Points on a hilly landscape, in no order, each with its height.
From any point a climber takes the steepest step (rise divided by distance) to one of its 2 nearest points. It stops when none of these is higher. Distance is the straight distance between rows; heights are no part of it.
Q_356: 15, -12, -6, 14, 4, -19, -15, 7, 5, 12, -14, -18, 3, 24, 1, 7, 2, -15, 13, -6, 9, -3, 6, -2, 3, 3, -12, -1, 1, -2  h=54.4
Q_286: 4, -6, 13, 5, -9, -6, 8, 10, -21, 1, 2, 3, 1, 5, -11, 3, -3, -15, 11, -8, 4, -1, 20, -3, -9, 15, 1, 1, -10, 0  h=50.1
Q_417: -11, 15, 9, -8, -2, 5, 4, 2, -1, -10, 6, -14, 5, 1, 4, -23, 0, 9, -22, 0, 4, 1, -20, -8, -5, 8, -1, 3, 2, -7  h=23.3
Q_421: -6, 0, 11, 16, 11, 21, 16, -8, 5, 14, -12, 7, -28, 11, -5, 0, 0, -11, 28, 0, 4, -7, -11, 10, 9, 4, 8, 13, 0, 0  h=55.2
Q_923: 11, -2, -10, -5, 3, 2, -5, 5, -12, -15, 5, 5, 10, -20, -15, -8, -7, 3, -10, 5, -15, 10, 9, -8, -13, -9, 5, -1, 1, -10  h=58.9
Q_554: -11, 11, 8, -11, -8, 4, 3, 11, 1, 11, 16, 1, -8, -4, 1, 7, 5, 19, -4, 21, 16, 2, -3, -2, 4, 13, -4, 20, -9, -12  h=52.9
Q_678: -1, 1, -26, 0, 1, 0, 1, -6, -18, -5, 2, -17, 15, -7, -15, -10, 8, 4, -22, -2, 3, 0, 17, -5, 11, -3, -12, -1, -5, -9  h=45.8
Q_788: -12, 12, -8, -11, 0, 4, 4, -2, -14, -24, 6, -5, 12, -7, 12, -22, 9, 16, -18, 6, -5, 0, 3, 4, -6, 1, 3, -4, -2, 27  h=21.1
Q_289: 3, -16, -3, 2, 15, -9, 8, -16, 18, 10, -4, 2, -9, 4, -8, 14, 2, -17, 11, 4, -15, 5, 2, -15, 14, 3, -4, -5, -4, 2  h=55.5
Q_424: -7, -3, 2, -3, -6, -3, -9, -11, 14, 1, 3, -3, -17, 5, 3, -3, -12, -10, 5, 7, -1, -25, 0, 3, 4, 1, 15, 8, -12, 4  h=47.5
Q_235: 3, -13, -18, 12, -5, -11, 7, -16, -12, -7, 5, 10, 2, -12, -5, 3, 7, 4, -2, -5, 1, 8, 19, 15, -9, -9, 1, -5, -7, 15  h=32.8
Q_746: 10, -5, 17, 7, 8, 15, 12, 20, -10, -1, 4, 4, -2, 16, -14, 12, 2, -5, -3, 3, 5, 0, 5, -5, -2, 6, 2, 6, -17, 2  h=42.4
Q_246: -4, -13, -11, -12, 11, -1, 10, -4, 8, -21, 3, -15, -1, -10, -7, -3, 13, -2, -13, 0, -8, 0, 0, -7, -8, -7, 9, -14, -2, 0  h=46.1
Q_575: -12, -15, 13, 4, 4, 4, 3, 3, -5, 13, -1, 8, -10, -8, -3, 2, -6, -5, 23, 12, -6, 1, 4, 2, -6, 10, -2, 6, -4, -21  h=16.2
Q_494: -12, 10, -1, -12, 5, -11, -7, 15, 4, 4, 5, -5, -6, 11, 6, 10, 9, 10, -8, -2, 10, -14, 1, 15, -1, 4, 2, 3, -4, 4  h=67.9
Q_708: 2, -2, -3, 0, 12, -10, -1, -16, 19, 13, -12, -2, -15, 0, 2, -7, 4, -22, 14, -9, -15, -3, -13, -5, 16, 4, 3, -8, 8, -3  h=50.7
Q_566: -4, 9, -5, -21, 8, 3, -10, 6, 0, -8, 11, 13, -4, -14, 6, 7, -17, 20, -4, 14, -8, -2, -5, -15, -11, 1, 4, 6, -6, 3  h=27.5
Q_210: 4, -15, -5, -3, -14, 8, -2, 3, -2, 2, -4, -10, 3, -10, -1, 0, 9, 0, -7, 9, -9, 17, 12, 4, 6, -1, -19, -5, -4, -14  h=28.2
Q_186: -14, 14, 3, -9, -7, 6, -17, -1, -4, -16, -25, -10, 15, -13, 25, -19, 5, 10, -6, -7, -1, 15, 10, -2, 23, -6, -8, -17, 15, 18  h=34.4
Q_799: 1, 13, 11, -12, -11, 3, 3, 17, -1, 9, 21, 14, 7, 1, -4, 7, 7, 29, -12, 17, 10, 3, -22, -5, 7, 5, 0, 17, -8, 10  h=45.4
Q_448: -7, -6, 9, -5, 8, 10, -13, 21, -7, 6, 8, 9, -3, -10, -1, 0, -5, -2, 10, 7, -10, 0, -6, -9, -5, 14, 7, 3, 6, -21  h=19.0
Q_794: -13, 10, 10, -6, -17, 0, 5, -6, 3, 17, 1, 14, 0, -9, 14, 4, -12, 11, 4, -1, -10, 2, -3, 4, 9, 2, -14, 2, 4, 6  h=55.7
Q_459: -13, 0, -8, -1, -13, -9, -1, -17, 2, -12, -8, -14, 3, -6, 9, 1, 10, -2, -4, -18, -4, -1, 21, 12, 11, -8, -1, -12, 9, 16  h=39.3
Q_492: -5, 1, -10, 5, 9, 4, -1, 5, -23, -3, 3, -1, 6, -8, 10, -3, -2, 16, -12, -12, 17, 9, -1, 3, -9, -2, -5, -4, -8, 15  h=32.0
Q_633: -21, 15, -1, -24, -2, 0, -10, 1, -11, -21, 6, 7, 9, -16, 15, -15, 3, 31, -9, 14, -8, -4, -10, 8, -13, 4, 2, 0, 8, 6  h=23.4
Q_213: 14, -4, -4, 19, 7, -7, -5, 9, 12, 24, -6, 0, -8, 21, -13, 6, 16, -15, 15, 1, 11, 6, -2, 6, 16, 3, -1, 8, 8, -5  h=48.3
Q_385: -5, 15, -1, -11, -8, -9, 1, 0, 7, -6, 8, 7, -17, -15, -17, 7, 5, 12, -6, -21, 3, -2, -14, -5, -3, -4, 18, 0, 10, -2  h=68.3
Q_742: -6, 3, 22, -2, 5, 6, -6, 10, 6, 7, 2, -15, -11, 9, 5, -14, 3, -10, 9, -6, -6, -14, -27, -8, 6, 14, 10, 10, 7, -9  h=51.8
Q_983: -8, 8, 11, 14, 15, 18, -5, 6, -3, -3, -8, -2, -7, 28, 5, -7, -6, -4, 0, 13, 1, -6, -6, -7, 1, 20, -13, 13, -2, -21  h=7.6
Q_872: -2, -4, 1, -13, 1, 19, -23, 17, -16, -14, 17, -4, 15, -3, 20, -1, -2, 12, -14, 12, -1, -8, -1, -13, 5, 14, 5, 8, -6, 5  h=13.2
Q_571: -21, 8, -5, -10, 1, 11, -9, 3, -19, -8, 4, 8, 9, -16, 8, -6, -2, 24, -12, -16, 12, 6, -15, -8, 7, 6, 4, -7, 5, 17  h=28.4
Q_112: -10, 6, 23, 1, 13, 19, 16, 14, 3, 13, 7, -11, 2, 17, 8, 14, -3, 4, 15, 14, 24, -5, -6, 2, -4, 5, 0, 22, 3, -11  h=29.9
Q_374: -11, -15, -12, 6, 3, 2, -20, 6, 1, 2, -7, -3, 12, -2, 9, -23, 4, -1, -1, -2, -7, -5, -6, 6, 10, -2, -2, -13, 17, -6  h=23.7
Q_124: 2, 0, 1, 5, -17, 0, 2, 3, -15, -14, 6, 4, -5, -10, -11, -9, 3, -12, 0, -14, -5, 2, 20, -2, -12, 9, 16, -4, 1, 12  h=57.0
Q_739: -6, 9, 20, 9, 11, 22, 7, 9, 2, 27, -9, 11, 10, 12, 20, -8, -12, -5, 15, 8, 15, -11, -9, -5, 19, 2, -11, 2, 9, -17  h=16.0
Q_533: 18, 4, -2, 4, 3, -6, -6, 5, -13, -28, 0, 2, 0, 7, -17, -5, -9, -4, -8, 3, -10, -3, 17, -7, -26, -1, 5, 2, -11, -1  h=51.3
Q_722: 12, -6, -2, 2, -2, -8, -1, 2, 2, 18, -6, 19, 4, -13, 4, -13, 5, -18, 8, 4, 3, 11, 3, 13, 2, -1, 4, -15, 8, -4  h=83.1
Q_862: -5, 8, 8, 7, 2, -11, 15, -1, 11, 20, 6, 2, -5, 11, -9, -5, 2, -6, 9, 13, 6, -8, 0, 10, 0, 1, 4, 14, 1, -9  h=31.9
Q_96: -2, 8, -7, -4, -6, 0, 3, 0, 2, -6, 0, 10, -9, -5, -4, -2, 6, -8, -3, -18, -6, 0, -6, 2, -3, 6, 15, -10, 10, 13  h=62.7
Q_714: 24, 12, -4, 16, -13, -19, -4, -15, 13, 8, -4, 2, 14, 9, 7, -5, 0, -16, 1, -13, -13, 3, 3, 5, 4, -9, -16, -7, 21, -4  h=44.6
Q_516: -13, 5, -2, -10, -11, 5, -4, 3, -16, -4, 5, -10, 24, -13, 16, -18, 6, 17, -13, 8, -1, -3, 9, 12, 9, -5, -11, -4, 2, 6  h=18.6
Q_206: -6, -14, -3, 10, 11, 0, -9, -3, -13, -5, -8, 1, 13, 5, 1, -20, -7, -5, -6, 4, -1, -4, 9, 1, 5, 0, -7, -9, -7, -5  h=26.5
Q_275: -8, -8, -3, -16, 10, -15, -11, -4, -8, -16, -6, -18, 4, 4, -10, 6, -10, -7, 2, 0, 1, -14, 26, -17, 1, 9, 5, -5, -15, -3  h=55.3
Q_758: 14, -6, -16, -1, 7, 0, 3, -5, -1, -4, 1, -5, 7, -7, -23, 3, -5, -5, -14, 8, 3, 7, 7, -12, 2, -8, 0, 1, -11, -18  h=52.2
Q_581: 1, -3, 10, 2, -1, 6, 20, 2, 3, -3, 17, 9, -8, -8, -10, 4, -7, 0, 2, -1, -4, -4, -7, -16, -11, -4, 17, 5, -7, 9  h=43.8
Q_713: 8, 11, 5, -14, -10, 11, -6, 16, 0, 13, -10, -1, 10, -7, 20, -6, -6, 1, -6, 10, 14, 11, 4, 2, 5, 0, -17, -8, -3, -9  h=27.8
Q_313: 3, -6, -1, 17, 17, -5, -5, -5, 0, 8, -14, 15, -7, 16, 3, -6, -9, -8, 6, 1, 3, -1, -2, 9, -1, -2, -3, -2, -5, 6  h=22.5
Q_346: 1, 5, -10, 9, 13, 2, 0, -3, 1, 6, -11, 23, -1, 11, 6, -7, 1, 1, -12, -4, -3, 10, -6, 6, 13, 0, -11, -14, -1, 17  h=24.2
Q_282: 17, -6, -12, 7, -1, -33, 0, -13, -1, 7, -5, -6, 15, 5, 3, 8, 1, -1, 2, 7, 6, 9, 22, 13, -9, -9, -21, 0, -7, -1  h=36.6
Q_290: 7, 1, 6, 4, -6, 1, -13, 7, -14, -4, -9, 6, 18, -5, -5, -7, -3, -12, -1, -18, -18, 4, 19, 7, 10, -5, -2, -15, 17, -6  h=61.7
Q_856: -11, 5, 1, 2, -16, -5, 2, 2, -23, -3, 3, 1, 15, -6, 2, -12, 8, 4, -8, -2, -7, 2, 30, 13, 8, 4, -14, -2, -3, 8  h=16.1
Q_191: -2, 0, 11, 12, 21, 13, 5, 10, -10, 11, -11, 3, 10, 22, -3, 2, -14, -9, 9, 9, 16, -7, 4, -6, 6, 6, -11, 6, -5, -18  h=10.9
Q_798: -3, -1, 2, -23, -12, -5, -18, -4, 6, -9, -3, 6, 1, -18, 16, 7, 2, 20, -5, 6, -5, 11, 1, 11, 7, -12, 7, -6, -2, 29  h=22.8
Q_234: 5, 2, 9, -3, -14, -9, -10, 9, 11, 6, 16, 5, -6, 2, -7, -3, 6, 11, -9, 5, -1, 0, -15, -2, 6, 0, 11, 11, -4, 13  h=40.0
Q_985: -26, 16, 5, -13, -4, 0, -3, -3, -7, -6, 3, 5, 1, -6, 17, -18, 4, 18, -9, -2, 10, 0, -22, -4, 0, 20, -3, -3, 6, 6  h=25.8
Q_267: -3, 4, 4, -8, 4, 18, 6, 2, 7, 7, -15, 1, -6, 4, 15, 14, -12, -7, 0, -11, 1, 0, -1, -6, 9, 1, -11, -12, -6, 4  h=77.6
Q_919: 7, -12, 1, 16, -11, -9, -13, -26, 4, -2, -14, -3, 0, -3, 8, 5, -10, -11, 13, -23, -11, -9, 11, 11, 8, -17, -2, -9, 9, -1  h=46.7
Q_750: 15, -12, -15, 3, 10, -26, 11, -11, 1, 7, -7, -2, 7, 12, -16, 18, 2, -8, 12, 17, 13, 5, 18, 1, -5, -1, -9, -1, -12, -9  h=33.2
Q_16: 11, -3, 12, 0, -4, -4, 5, -25, 13, -7, -4, 2, -3, -8, 3, 9, 16, -7, -4, -23, -17, 11, -12, 12, 10, -14, 1, -18, 15, -4  h=56.6
Q_855: 9, 5, -1, -10, -14, -15, -7, -10, 10, -15, 8, 5, -1, -12, -2, 9, 10, 17, -14, -2, -18, 14, 3, 6, 0, -13, 3, 0, 3, 18  h=21.0
Q_616: 26, -5, -12, 15, -6, -5, -5, -23, -2, -9, -3, -2, 8, -3, -6, 21, -5, -9, 0, -17, -1, 13, 11, 1, -7, -14, -9, -5, 3, -12  h=53.0
Q_585: 9, -1, 0, 4, 14, -16, 6, 18, 15, -1, 12, 15, -28, -1, -15, 6, 14, 0, 17, 14, 0, -7, -2, -12, -15, 2, 19, 5, 1, 3  h=25.2
Q_662: -2, -15, -13, 9, -4, -2, -14, -11, -18, -10, 1, -9, 12, -22, 3, -9, 0, 7, -6, -6, 10, 17, 16, -3, 4, -11, 2, -4, -6, 19  h=36.9
Q_627: 21, -3, 9, -1, -11, 6, -1, 6, 13, 10, -10, -13, -15, 12, -6, 9, -2, -25, 13, 9, 6, -2, 7, -1, 1, 6, 4, 8, -12, -7  h=22.3
Q_922: 2, 9, -4, 3, 7, 8, 2, 5, 13, 3, -9, -15, 3, 25, 9, -8, -12, -15, 3, 6, -10, -11, -9, -11, -2, 8, -14, 2, 7, -8  h=5.2
Q_930: 8, -1, -9, -4, 20, -4, 22, 4, 11, 3, 8, 3, 7, 0, -2, 1, 9, 7, -6, 18, 0, 11, -14, 0, -12, -10, -2, -1, -1, 5  h=26.6
Q_557: -1, -16, -2, -7, 0, 19, 11, 11, 0, 4, 7, -13, 7, -1, 5, 3, 8, 4, -7, 18, 3, 4, -3, -4, 4, 2, -11, 0, -14, -4  h=31.6
Q_365: -1, -3, -13, 12, -7, 11, 14, -5, 2, 9, -5, 4, 7, 1, -1, 1, -8, -6, 3, -7, 3, -7, -5, 15, -5, -14, -4, -4, 11, -12  h=67.8
Q_864: -8, -4, 1, 21, 8, 3, 20, -16, 2, -1, -9, 6, -26, 13, -22, 6, -5, -5, 21, 2, 2, -6, 1, 3, -11, 2, 6, 13, -5, -9  h=48.2
Q_815: 0, -12, 11, 3, 10, 17, 24, 12, 3, 6, 5, -11, 5, 12, -4, 17, 1, 5, 8, 18, 6, -1, -1, 2, -8, -7, -7, 11, -7, -6  h=36.0
Q_176: 1, 2, 9, 10, 8, -11, 16, 11, 20, 9, 13, -1, -23, 14, -15, 8, 14, 2, 23, 18, 6, -8, -2, 1, -12, 0, 15, 23, 6, 0  h=28.1
Q_759: 9, 0, 13, 4, 10, -11, 2, 1, 8, 13, -4, -10, -9, -1, -3, -8, 1, -22, 21, -16, -7, -8, -20, -2, -1, 0, 13, 2, 13, -9  h=52.3
Q_570: -1, 2, 8, -10, -1, 17, -1, 24, -17, 1, 18, 12, 9, -7, 5, 1, 1, 7, -6, 10, -8, 7, -5, -15, 1, 19, -3, 5, -2, -2  h=15.9
Q_987: 13, 8, -10, 6, -9, -24, -7, -17, 8, 7, -6, -9, 17, 0, 8, -4, -7, -5, -6, -4, -1, 4, 20, -3, 9, -12, -22, -4, 4, -2  h=40.6
Q_835: -9, -6, 8, -2, -7, 17, 8, 3, -16, -19, 15, 1, -2, -9, -5, -3, 0, 5, -12, -9, -5, -2, 5, -14, -1, 6, 11, 1, -13, 16  h=50.3
Q_397: -1, 5, 4, 0, 5, 15, 8, -3, 15, 21, -15, 7, -22, 6, 5, 14, 0, -8, 12, -14, 10, -4, -18, 6, 19, -4, 4, -2, 1, 8  h=64.8
Q_486: -6, 12, 7, -11, -5, 2, -7, 4, -4, 2, -15, -2, 10, -13, 26, -16, -8, -1, 1, -12, 7, 9, 1, -5, 3, 1, -9, -18, 10, 6  h=31.5
Q_230: 4, 9, 10, -10, -12, 12, -6, 12, 2, 10, -4, -7, -4, 1, 8, -8, -6, -18, 2, 8, 13, -6, 5, -1, 1, 13, 0, 2, -5, -17  h=24.1
Q_420: -9, -1, -8, -9, -2, 0, -21, -11, 15, -7, -1, -2, -7, -2, -2, -1, -12, 4, -8, -7, -5, -19, -9, 2, 12, -12, 18, -1, 2, 3  h=50.8
Q_753: -14, -5, -7, -6, -5, 12, -11, 21, -10, 6, 4, 4, 14, -6, 10, -11, 0, 3, 4, 6, -5, -8, -2, 8, 1, 8, -4, -5, 15, -16  h=21.7
Q_965: 15, -7, -14, 11, -12, -7, -11, -2, -7, -3, 5, -15, 3, -2, -6, 20, -5, 5, -1, -17, 2, 11, 10, -4, -11, -7, -9, 8, -2, 4  h=59.7
Q_641: -4, 17, -5, -18, -14, 12, 8, 8, 16, 1, 9, 9, -7, 2, -10, 13, 1, 25, -1, 14, 7, -1, -35, -12, -2, 7, 4, 14, 4, 8  h=39.9
Q_801: 15, 1, -10, 2, -17, 7, -17, 7, -2, -3, 1, -2, 7, -7, 3, 1, -7, 8, -10, -9, -2, 12, -7, 1, -2, -10, -2, 1, 7, 6  h=68.4
Q_912: -5, -11, -4, 19, 0, -16, 19, -14, -14, -5, -6, -6, -8, 16, -22, 11, -5, 2, 15, -5, 6, 0, 8, -5, -17, 7, -7, 7, -11, -6  h=43.4
Q_114: 16, -8, 12, 13, -7, -1, 2, -22, 10, 0, -1, -3, -9, 1, -8, 12, -7, -11, 4, -20, -16, -2, -9, 2, 4, -16, 7, 4, 1, -3  h=51.4
Q_508: -9, 7, 0, -16, -22, 9, -1, 3, 12, 9, 0, 9, 4, 3, 23, 2, -1, 15, 0, 7, 0, -6, -21, 9, 6, 2, -10, -3, 4, 20  h=49.7
Q_40: -20, -3, 8, 6, 6, 0, 6, 5, -1, 5, 6, -13, -16, 8, -3, 3, 7, 0, 7, -13, 8, -11, -10, -6, -5, 16, 4, 9, -1, -6  h=58.4
Q_909: 0, -1, 13, 5, 0, 11, 6, 3, 1, -1, 21, 18, -8, 4, 6, 0, -11, 1, 3, 18, 3, -11, -6, -14, -5, 10, 15, 18, -16, 14  h=37.4
Q_314: 5, 1, 0, -2, -1, -20, -6, 8, 5, 7, 3, -13, 5, 13, -2, 9, 14, -5, -7, -12, 0, -4, 11, 10, 6, -1, -5, -3, 2, 5  h=61.5
Q_915: 28, -10, 6, 11, -4, -21, 3, -20, -5, -17, -7, -5, 2, 9, -21, 17, -4, -16, 14, -11, -10, 3, 10, -5, -19, -3, 2, -3, 0, -17  h=47.4
Q_509: -12, 11, 0, 2, -2, -14, 2, 5, 2, 0, 10, -5, -21, -5, -9, 5, 5, 16, 0, -9, 4, 4, -10, -4, -19, 5, 3, 13, 5, -8  h=61.6
Q_939: -11, -4, -10, 22, 2, 1, 17, -7, -12, -12, 8, 5, -8, 7, -11, -8, 1, 7, -4, -3, -2, -2, -1, 1, -21, 5, -2, 7, -8, 5  h=38.6
Q_968: 30, 5, 8, 11, 9, -18, 7, -22, 6, 2, -15, 0, -4, 17, -13, 12, -5, -29, 11, -11, 7, 0, 4, -1, 0, -5, 3, -4, -4, -9  h=42.3
Q_381: -1, 15, 17, -6, -7, -8, 11, 13, 10, 11, 15, 15, -5, 8, -6, -7, 7, 5, 2, 13, -10, -8, -18, 5, -1, 7, 10, 11, 8, 3  h=36.2
Q_803: 18, -14, 14, 2, -6, 6, 5, 2, 2, -2, -13, -10, -10, 6, -13, 7, 11, -16, -1, 0, 0, 11, 9, 7, 1, 0, -4, -6, -11, -17  h=25.0
Q_100: -4, -2, -13, -23, 4, 15, -18, 3, -8, -11, -1, 4, 2, -17, 16, 7, -2, 24, -11, 16, -4, 6, 3, 1, 3, -6, -3, -5, -12, 16  h=24.8
Q_996: 12, 0, -19, 16, -17, 10, -12, 0, 7, 10, -13, 4, 1, -1, 12, -6, -4, -2, 4, -15, 11, 6, -12, 8, -1, -11, -7, -8, 19, -3  h=78.3
Q_316: 14, -10, 8, -3, 1, -2, -1, -1, 8, -14, -1, 2, -12, 6, -9, 6, -2, -14, 0, -1, 0, -20, 8, 5, -9, -10, 26, -4, -15, 8  h=43.3
Q_920: -14, 15, -5, -17, -3, -3, -11, 8, 0, 5, 5, 2, 1, -3, -5, 0, 1, 16, -17, 4, 7, -5, 0, 4, 14, 2, -2, 5, -2, -12  h=60.5
Q_200: -8, -16, -3, 0, 4, -3, 2, -10, -4, -11, -5, -8, 3, -9, -1, 15, 1, -3, 5, -26, -11, -4, 10, 9, -3, -12, 4, -16, 10, -1  h=42.6
Q_843: -4, -13, -24, -7, 12, 4, 3, 11, 0, -12, 13, -14, -1, -2, 1, 11, 4, 12, -2, 9, -7, -8, -3, -12, -20, 1, 0, 1, -5, 8  h=42.2
Q_237: -3, 9, -5, 0, 2, -4, -16, -6, 13, 7, -9, 8, -15, 5, -10, -3, -3, 3, -11, -2, 3, -6, -9, 15, 13, -8, 3, 3, 3, -16  h=54.6
Q_682: 13, -9, 4, 8, -3, -12, -9, -2, -6, -4, -8, 3, 15, -12, 9, -9, 11, -6, 0, -8, -9, 21, 11, 16, -2, -10, -6, -18, 13, 3  h=70.2
Q_399: 11, -2, 0, 8, 2, 3, 15, 1, 14, 17, 4, 7, 3, -3, -12, 3, -1, -14, 16, -5, -1, -4, -20, 9, -2, -14, 17, 2, 21, -14  h=59.0
Q_710: -12, -15, -2, -1, 8, -24, 0, -13, 2, 5, 3, -4, -2, 1, -13, 12, -4, 0, 3, 2, -10, -7, 18, -9, 10, 3, -7, 3, -12, -2  h=61.8
Q_972: -1, 18, 29, 0, 13, 21, 13, 11, 1, 22, 0, 10, 2, 5, 8, 4, -15, -2, 18, 8, 15, 4, -17, -5, 2, 4, 4, 15, 7, -6  h=22.7
Q_299: -13, 8, 10, -13, 1, 11, 1, 1, 2, -3, 18, 10, 1, -3, 21, 4, -18, 11, 1, 11, 4, -18, -20, -13, -10, 12, 12, 14, -1, 4  h=31.7
Q_587: -14, 11, -4, -7, -21, -2, -13, -6, 1, -20, -7, -13, 9, -9, 9, -12, 14, 7, -9, -11, -6, 11, 5, 2, 19, -3, 9, -7, 17, 29  h=36.7
Q_496: 1, 0, -33, -6, -6, 6, -7, -6, -14, -13, -4, -24, 16, -20, 6, -10, 7, 1, -9, 0, 8, 8, 21, -6, 3, -4, -5, -9, -1, 10  h=41.0
Q_738: 17, -9, 0, 5, 3, -9, 7, -16, 4, -11, -2, 2, 1, -10, 1, -2, 23, -21, 1, -15, -7, 18, -1, 7, -9, -2, 8, -21, 15, -1  h=62.0
Q_109: -11, -9, 2, -20, 5, -1, 0, -2, -4, -17, 0, -16, 10, -9, 3, -2, -1, -1, -7, 12, -13, -6, 22, -8, 0, 2, -2, -7, -12, -1  h=50.4
Q_439: -4, -4, 0, 9, 3, 6, 1, -1, -3, 7, -8, 14, -6, -4, 12, -4, 3, 14, -5, -4, 11, 22, -18, 11, -2, -4, -8, -6, -3, 14  h=27.6
Q_705: -15, 9, 5, -18, 4, 11, 6, 1, 1, 7, -3, 15, -7, -5, 14, 6, -9, -6, 3, 6, -11, -2, 6, -7, 5, 19, -8, -6, -5, 2  h=65.3
Q_476: 16, 21, -3, 15, -2, -10, -3, -12, 15, 11, -7, 4, -1, 17, -10, -4, -7, -6, -10, -10, 0, 2, -11, 5, 10, -10, -7, 6, 12, -10  h=49.5
Q_306: -1, 1, -3, 11, 9, 4, 3, -1, -12, -14, 8, -5, 0, 7, -7, -14, -3, 12, -18, 13, 12, -9, -2, 2, -17, -4, 1, 13, -20, -7  h=33.7
Q_643: 13, -10, -11, 6, 24, -12, 25, -5, 14, 8, 5, 1, 14, 11, -14, 18, 4, -8, 9, 15, 6, 1, 4, 0, -7, -14, 2, 2, 0, 0  h=30.0
Q_512: -15, -6, -6, 0, 10, 2, -10, 0, -11, -18, 4, 6, -7, -6, -4, -18, 3, 6, -10, 10, 6, -8, 7, 5, -8, 6, 12, -2, -10, -8  h=29.8

Call two points neighbours if one is among the 2 nearest of the other. Go from one point of each pair to the other, from neighbour to neighbour, staying as high as possible. Name the lowest point that can't be avoided.
Q_237, Q_385 -> Q_316
Q_996, Q_385 -> Q_742
Q_759, Q_722 -> Q_968
Q_759, Q_710 -> Q_708

Where does a climber stop that starts at each point below?
Q_176 -> Q_494
Q_798 -> Q_385
Q_512 -> Q_267
Q_575 -> Q_494
Q_872 -> Q_385
